Each row is a point on a landscape with many valleys, with its height.
From any point a ball rolls to the lowest of the 2 points nearest to it. It stops when none of these is lower. Distance is the straight distance between rows; heights are no part of it.
vudo height 5.58: [-28   3  -7 -38   7   6 -21 -39  27 -16 -28  -6 -10   1   7  48  25 -29
  29  37]
vap height 7.42: [  8  35 -10 -15 -19  -6  19 -54 -17  -3  -1  -8 -33  29  40  21  -2  -6
 -31 -13]
neka height 2.25: [ 11  53 -19   3  12   2  22 -74  28  20 -18  -7 -16   4  18  14 -31 -32
   3  -7]
nozok height 5.97: [  5 -57 -16  12  28  -6   3  43  18   2 -30  23 -12 -11  -5  31 -26  36
 -34 -32]
sobi height 4.56: [ -9 -34   7  28  15 -18 -17  11  -9 -38 -25  28  -5 -27  16  15 -34  14
 -42   5]
zir height 4.03: [-13  33  16 -19  -4  -3  21 -40  33  24  11 -20  15 -16  36 -27  21   8
   3 -24]
nipos height 7.22: [  9  23  -5 -20 -11  -7  12 -38 -16 -29 -20   0 -35   9  41  15 -14  19
 -62 -45]
Ramit height 3.26: [ 12 -39 -12  25  -5  12 -25  59   2 -22  14  20  13  25  -3 -18 -25  12
  12  33]
gek height 6.80: [  5  -1  -7 -32 -11  15  11 -17  41 -25 -20   6 -25   4  34  -9  16  28
 -26 -46]
Rodof height 3.20: [  3  37  -4 -11   3  22  43 -64  38  33  -7 -22  10 -10  17  -2  10   6
  11 -26]
Bikog height 7.39: [ 13  10  15 -14 -26 -15  -3  51 -15 -38  21  -1 -22  18  45   9 -14  31
 -38 -49]
Sel height 2.78: [-19 -18  15  -7  27  -7   9  22 -68  26 -13 -20  27 -23 -45   0  38 -22
  62   6]
Meles height 6.99: [-25 -24  10  -5 -15 -10 -19  20  12   4  11 -41 -10 -56 -16 -33  25 -23
  38  31]
Nid height 1.62: [ 27 -10 -20  21 -10  13  23   3 -17  39 -23  12  12  -4 -44  22  18 -17
  13 -10]
Poze height 6.08: [-12  35  -3 -12 -28  -5  19 -15  15  22  16  -7   9  14  -5  10  31  13
  22  17]
vove height 5.81: [ 20  -5  -4 -26 -27   5 -16  12  33 -48  12   0 -18  12  57 -21  -1  32
  -5   4]
Tibun height 2.72: [  5 -42  -4  20  23  28  -5  43 -15 -30 -11  36  23  20 -36 -11 -24  -9
  20  25]
dazo height 6.18: [-13 -43 -30  -9 -32  -4   0  16  22  27 -12  -3   0 -31 -16  16  22  22
  -8 -14]
kodu height 6.36: [  5  -9 -10 -34 -28  13   5 -23  33 -38  -2  20  -6   5  72   2  28  38
  -5  -8]
daf height 2.65: [ 29 -20   0  35  36  19  10  10 -32 -19 -13  37  -6  14 -17 -22 -22   7
 -22 -10]
zovet height 3.47: [-27 -36  -7 -14   5  -9  23  30 -31 -21   6  31  65  -2 -20 -13   8  18
  35  -8]
revi height 4.37: [ 10  15  20  21  -2 -15  -4  40  -2 -22  39  26  40   0  18  -9  -4  27
  -4  -3]
Veka height 6.37: [ 12 -35  -1  12   9 -12  16  61  16 -15 -12  27   5  -1  16  -2 -10  35
 -28 -49]
Pizif height 7.65: [ 26  33  -2 -13 -13  -6   4 -30 -45 -18  27 -11 -38  44   3  14 -12   0
 -42 -39]
dip height 5.99: [-39  -3  19   4  22   9   5 -53  -5  12 -13  -9   4  32  61 -30 -45 -19
   4  35]
Vavun height 5.83: [-25  -8   0  -7  23  23 -12 -52   9  -5 -14   4 -26  21  35 -15 -25 -22
  10  56]
Bil height 5.15: [  5  26   6 -19  -8  13  -5 -11  48 -22  26  -7 -11  27  59 -35  -3  16
   4   4]
Natoz height 6.73: [-20  -9  11  -8 -24 -10 -24  28  29   9  45 -25  29 -33   5 -38  18  -1
  44  37]
rif height 4.44: [  8 -20  12  24   1  16  13  32   0   0   6   6  15 -28 -18 -42  19   7
  -1  -9]
lemal height 4.34: [ 22  24  18 -16 -12  18   4 -15  33 -10  34 -15 -35  11  18 -36   9   8
  10 -32]
Soko height 2.68: [  0  29 -13   6  27  27  24 -48  38  26 -25  -7  10   8  45  11  -2 -13
  26  -8]
Mudet height 3.54: [ -6  37  20  32 -12 -34 -12   8 -18  -6  49  18  50   4   7  15  -5  21
  -4  11]
rupi height 1.53: [ -2  35  -3  28   9 -16 -13  -8  -6  33  -4   4   0   9 -24  30  -5 -37
  25  38]
defub height 3.56: [ 24  23  -7  26  -1   2   1 -20  -8  -3  -1  11 -29  20  -7  -3  -7  -6
 -24   0]
Bip height 7.87: [ 10  21  22 -34 -13 -17  -6  -7 -49 -30  10  -8 -46  38  32 -16 -26   0
 -50 -42]
Teni height 5.91: [-19 -39  -7  -5 -32 -17  11   1 -16  25 -29 -21  -5 -60 -25  10  39  17
  -5 -10]
Tobop height 3.60: [ 53  -3  -4   9  12  28  -6   4  13 -25  18  -2 -58   4 -13 -20  -3  -2
 -40 -44]
lif height 4.00: [ -5  13  18 -13  46 -10 -39  28  12   3 -10 -34   0  -2 -39  -3  19 -84
  43  30]
Povof height 7.82: [  6  17   5 -32 -27 -32 -11  16 -32 -38   7  -3 -29  23  64  -5 -23  16
 -53 -21]
Pivi height 4.76: [ -5   6  17  39   1   2   3  10   8  27  21  -7  18 -29 -32 -29  22   2
   5  17]
pira height 5.39: [-10 -51 -28  -9 -28 -21 -16  12  -6 -20 -19   4 -31  24  14  18 -49   6
 -38  27]
vaba height 2.38: [ 25   6 -14  10  -8   8  34  10 -17  14   6  16   7  20 -50  23  13  11
 -18 -38]
dilek height 3.02: [ 47   1  -5   3   1  33  16 -11   1  19  31 -20 -24   3 -35 -28  26  -9
 -13 -56]
zusik height 6.20: [-35  20  14   7  25  18   0 -45  20   6  -3   1  11  27  61 -11 -44  22
  26  22]
keru height 5.73: [  8  23  -2 -14 -24  -7  17  -5 -11  57   8 -25   2 -11 -27  10  41   2
  25  16]
vud height 2.30: [ 36  11  -9   6 -20  33  41 -26   9  46  14 -21 -24 -10 -27 -15  27 -33
  13 -32]
dak height 5.44: [-14  -3 -20 -42   4   8 -23  -9  27   9 -30 -20 -11  -4 -17  30  37 -55
  44  29]
tozo height 4.33: [-33 -31  -8 -19  12  -2 -14  48 -34 -17  26  11  70 -15 -34  24   5 -11
  29   1]
nerig height 5.20: [ 20  14  21  14  10  -4  11  43 -11 -36  20  17  31   7   3 -36   5  29
 -16 -50]
Kot height 3.92: [-16 -23  -2  -2   0   3  43  13 -64  24  -8   1  17 -22 -36  -9  18  36
  40  -3]
vas height 1.89: [-15  65  36  25   3 -30  -1 -19  13  26  15  -4  33 -17 -15   6  -3  17
 -13   1]
Faf height 5.05: [ 19  17  23  32   7   9  20   2  -9  49  22 -16   6  -2 -33 -46  11 -16
  30   6]
dus height 1.94: [-19  37  13  -4  26 -26 -46  14 -13  18 -12 -20   7  24 -32  51  -3 -51
  21  36]
datiz height 5.62: [-12 -36   2  18 -10 -12  25  23 -32   7 -14 -18  17 -62 -12 -13  26  35
  -6 -22]
dek height 4.31: [-13   1  -2  -8  12  -1 -14 -41  34 -24  -4  21   2 -12  44 -16  -5  22
 -13  28]
Gub height 4.79: [-27 -14 -10 -23  25  -4 -16  67 -17 -30   2 -15  45  16 -28  45 -14 -24
  23   4]
Rabe height 3.99: [ -4  25  22  33  20  -8  20   3 -32  33   3  31  45  -1 -44  -2   7  -9
  17  -4]
latu height 0.50: [  7  60  34  26   0  -9  13 -36  39  35   4  -7  14 -29 -13  -3 -12  -5
 -14 -34]
Zop height 3.15: [ 22  15 -34 -21   2  38  13 -57  24   7 -26   0 -38  34  22  12  -9 -11
  10  28]
kug height 3.73: [ 53  -4 -15 -11  -8  13  13  -7   1  -3  -7  -1 -64  23  -5   8 -19  -2
 -45 -58]
movov height 4.51: [-40   0 -23 -33 -19  -8 -26  -9  18 -12  19  -5  17  -1  23  36   9   4
  17  40]
dag height 3.79: [ -5  12  -1  20   7  -3  -8 -27 -24  -8   2  14 -33   5  13   5 -30  -6
 -27  40]
Kag height 5.72: [-21  19   0 -12  20   3 -18 -46  29   2 -13   4  -3   4  27  25 -14 -19
  26  50]
fedo height 3.25: [-24  -2  14   0   6 -19 -14  27 -33  27  -7 -38  32 -19 -45   0  26 -33
  53  30]
tarog height 5.85: [ -8  22  11  -4 -17  -9  -2  -3  37   3  26 -18  11  15  31 -20   8  25
  14  24]
kuruf height 2.20: [ -5 -22   9  10   9  -9  18   5 -30  40 -31   0  21 -30 -50  19  40 -17
  28 -15]
buku height 4.98: [-27 -19 -28 -48 -35   1  -6  -8  21  11   3 -16   5  -8 -13  33  47   5
  25  24]
Sediv height 3.70: [ -1  -1   6 -28  10 -18 -31  17 -13  31  -7 -53  -5  -7 -45   7  35 -62
  50  28]
gegu height 2.18: [  9 -19  -9  16  33  26   6  18 -32  -6 -23  45  17  48 -28 -11 -33  12
  -3   9]
Ripi height 4.19: [-13 -12  20  25  42   0 -43  38  12  -7   4  -8  11 -20 -36 -12   3 -51
  31  34]
Tapo height 4.78: [ -9 -35   2  32  23 -10 -16  20 -28 -33 -31  45  24 -17 -17  41 -23  16
 -44 -10]
kov height 5.30: [-20 -38 -28 -37 -14  14 -24  19  23  10 -18 -36 -18 -12 -27  24  26 -28
  20  34]
Rut height 5.17: [-23 -43 -16   4   1  -8 -37  24 -39 -30  -8   0 -30   8   1  21 -42 -21
 -27  36]
vani height 3.55: [ 26  36  -8 -16   7  34  15 -47  37  13  11 -16 -29  30  20 -19   3   2
   1   3]
Befe height 3.38: [ -2  13   5  -6   5   7  33   5 -32  25  -2  43  43  22 -52 -27   8   5
  37  -8]
nes height 5.71: [  6 -54 -22  14  -1 -13  -1  43  -4 -14 -23  12 -36  11  21  10 -52  25
 -46 -18]
Biva height 4.28: [-20  -9   6  -5  -8 -28 -16 -23  -5 -48 -26  23 -16 -31  46  -5 -25   6
 -44   8]
dukaz height 7.07: [  5  -3 -15 -22  -8  15  10 -48   9 -30 -45  27 -35   0  34  18  -4  27
 -53 -23]
ket height 3.87: [ 22  -7  -2  29 -21  16  -8  30  17   0  31  -5  -2  15 -10 -24  -4  10
   4  27]
ruri height 1.98: [-14 -35   3 -24  -6   8  41  34 -28   6  -7  36  39  12 -45 -35  -3  23
  25 -14]
kimu height 3.39: [ -1   7   5  -9  27   8  24 -65   5  -9  -8  -8 -21  30  73 -16  -6   3
 -11  -3]
Somun height 3.13: [ 40 -11  16  33  21  12  -1  23  -8 -15  -6  11 -30  -8 -18 -30 -15  -4
 -38 -43]
gona height 3.27: [ -5 -47  -3  -1   3  16  41  14 -29  23 -17  17  34  -7 -41 -11  17  33
   0 -28]
lig height 3.94: [-18   1  12  -8   4 -14  -4 -54   2 -28 -18  10 -10  -6  79 -21 -23   4
 -31  16]
basim height 5.04: [-28 -33 -19  -9  29   4 -25  47 -37 -34   4  -3   6  19 -19  49 -30 -24
  -9  32]
dopu height 7.30: [  1 -32  12   3 -16 -10 -38  36  30 -45  30   9   0 -39  19   1 -21 -18
   5  32]
falo height 1.67: [ 22  34 -18   7 -25   0  25 -42  23  56  -7  -5 -19  -9 -14 -10   7 -36
  34 -11]
Beso height 6.33: [-23  30   4   6 -20 -15 -26  27  31   6  31 -19  22  -2  16  -3 -13   8
  27  39]
Bunab height 5.09: [  4 -42  21   0  -8  -7   4  47 -10 -10 -11  -1  22 -40   4 -30  22  36
  -6 -30]
Zad height 1.70: [ 16  64  10  23  17  -6   9 -76  40  16  10   3  -8 -13  10  -4 -34 -18
  -3 -30]
tavi height 4.15: [ 36  -8  16 -16  -9  24  -4  25  21  -1  30 -30 -28   8 -10 -44  25  10
 -10 -46]
mez height 1.00: [ 24  50  -1  31  -8 -13  12 -31  11  52  -8   4   5  10 -34  18   8 -41
  25   0]
Gules height 6.87: [ 24   4   3   4  -7 -12   0  27   7 -30  -3  13 -20   0  10  -2   1  32
 -54 -55]
repug height 2.71: [-26  55  19  29   2 -37 -17 -25 -16  10  12  11  31   8   3  22 -20   9
 -16  19]
lifa height 7.13: [-16 -25   0   1  -5 -11 -34  31  26 -25  19 -10  16 -69 -20  -4  10 -21
  21  33]
soru height 4.20: [-21  11  -9  -6 -10 -19 -43  -1  -4 -13   4  10   0   3   6  41  -8   3
  -2  51]
tipon height 6.88: [ -6 -42 -16   3 -17  -5 -17  60  -3 -23  23   4  21 -16  -8  19   9  17
   1  -1]
Nakog height 6.01: [ 17  15  23   8   8   4  29  16 -21   4  43   0  36   9 -22 -43  27  16
   2 -38]
bet height 3.98: [-35   3   1   1   5 -21 -28 -26 -34 -17 -17  14  -6  -2  -4  37 -18  -8
 -26  30]
Fovib height 2.94: [ 10  10 -26   0  24  50  22 -72   7  11 -22   1 -21  18  59  14   7  -9
   4   3]
Lirig height 6.51: [  6 -46 -33  -9 -27  -5 -11  32  24   2   7  -1  -2   5  -6  32  -2  42
 -19  -2]
Kur height 3.11: [ 29 -10  -8  10  -4  16   6  20 -15  -3 -10   3 -32  30 -26  22 -11  13
 -30 -22]
zud height 5.40: [ 13  22  17  22 -10 -11   7  -1 -14  63 -10 -42   6  -6 -23 -15  26 -32
  55  15]

Where does a ball stop that starts at each point below?
zusik -> Nid
Gules -> ruri
Bip -> Bil
dip -> Nid
Ripi -> Nid
movov -> Nid
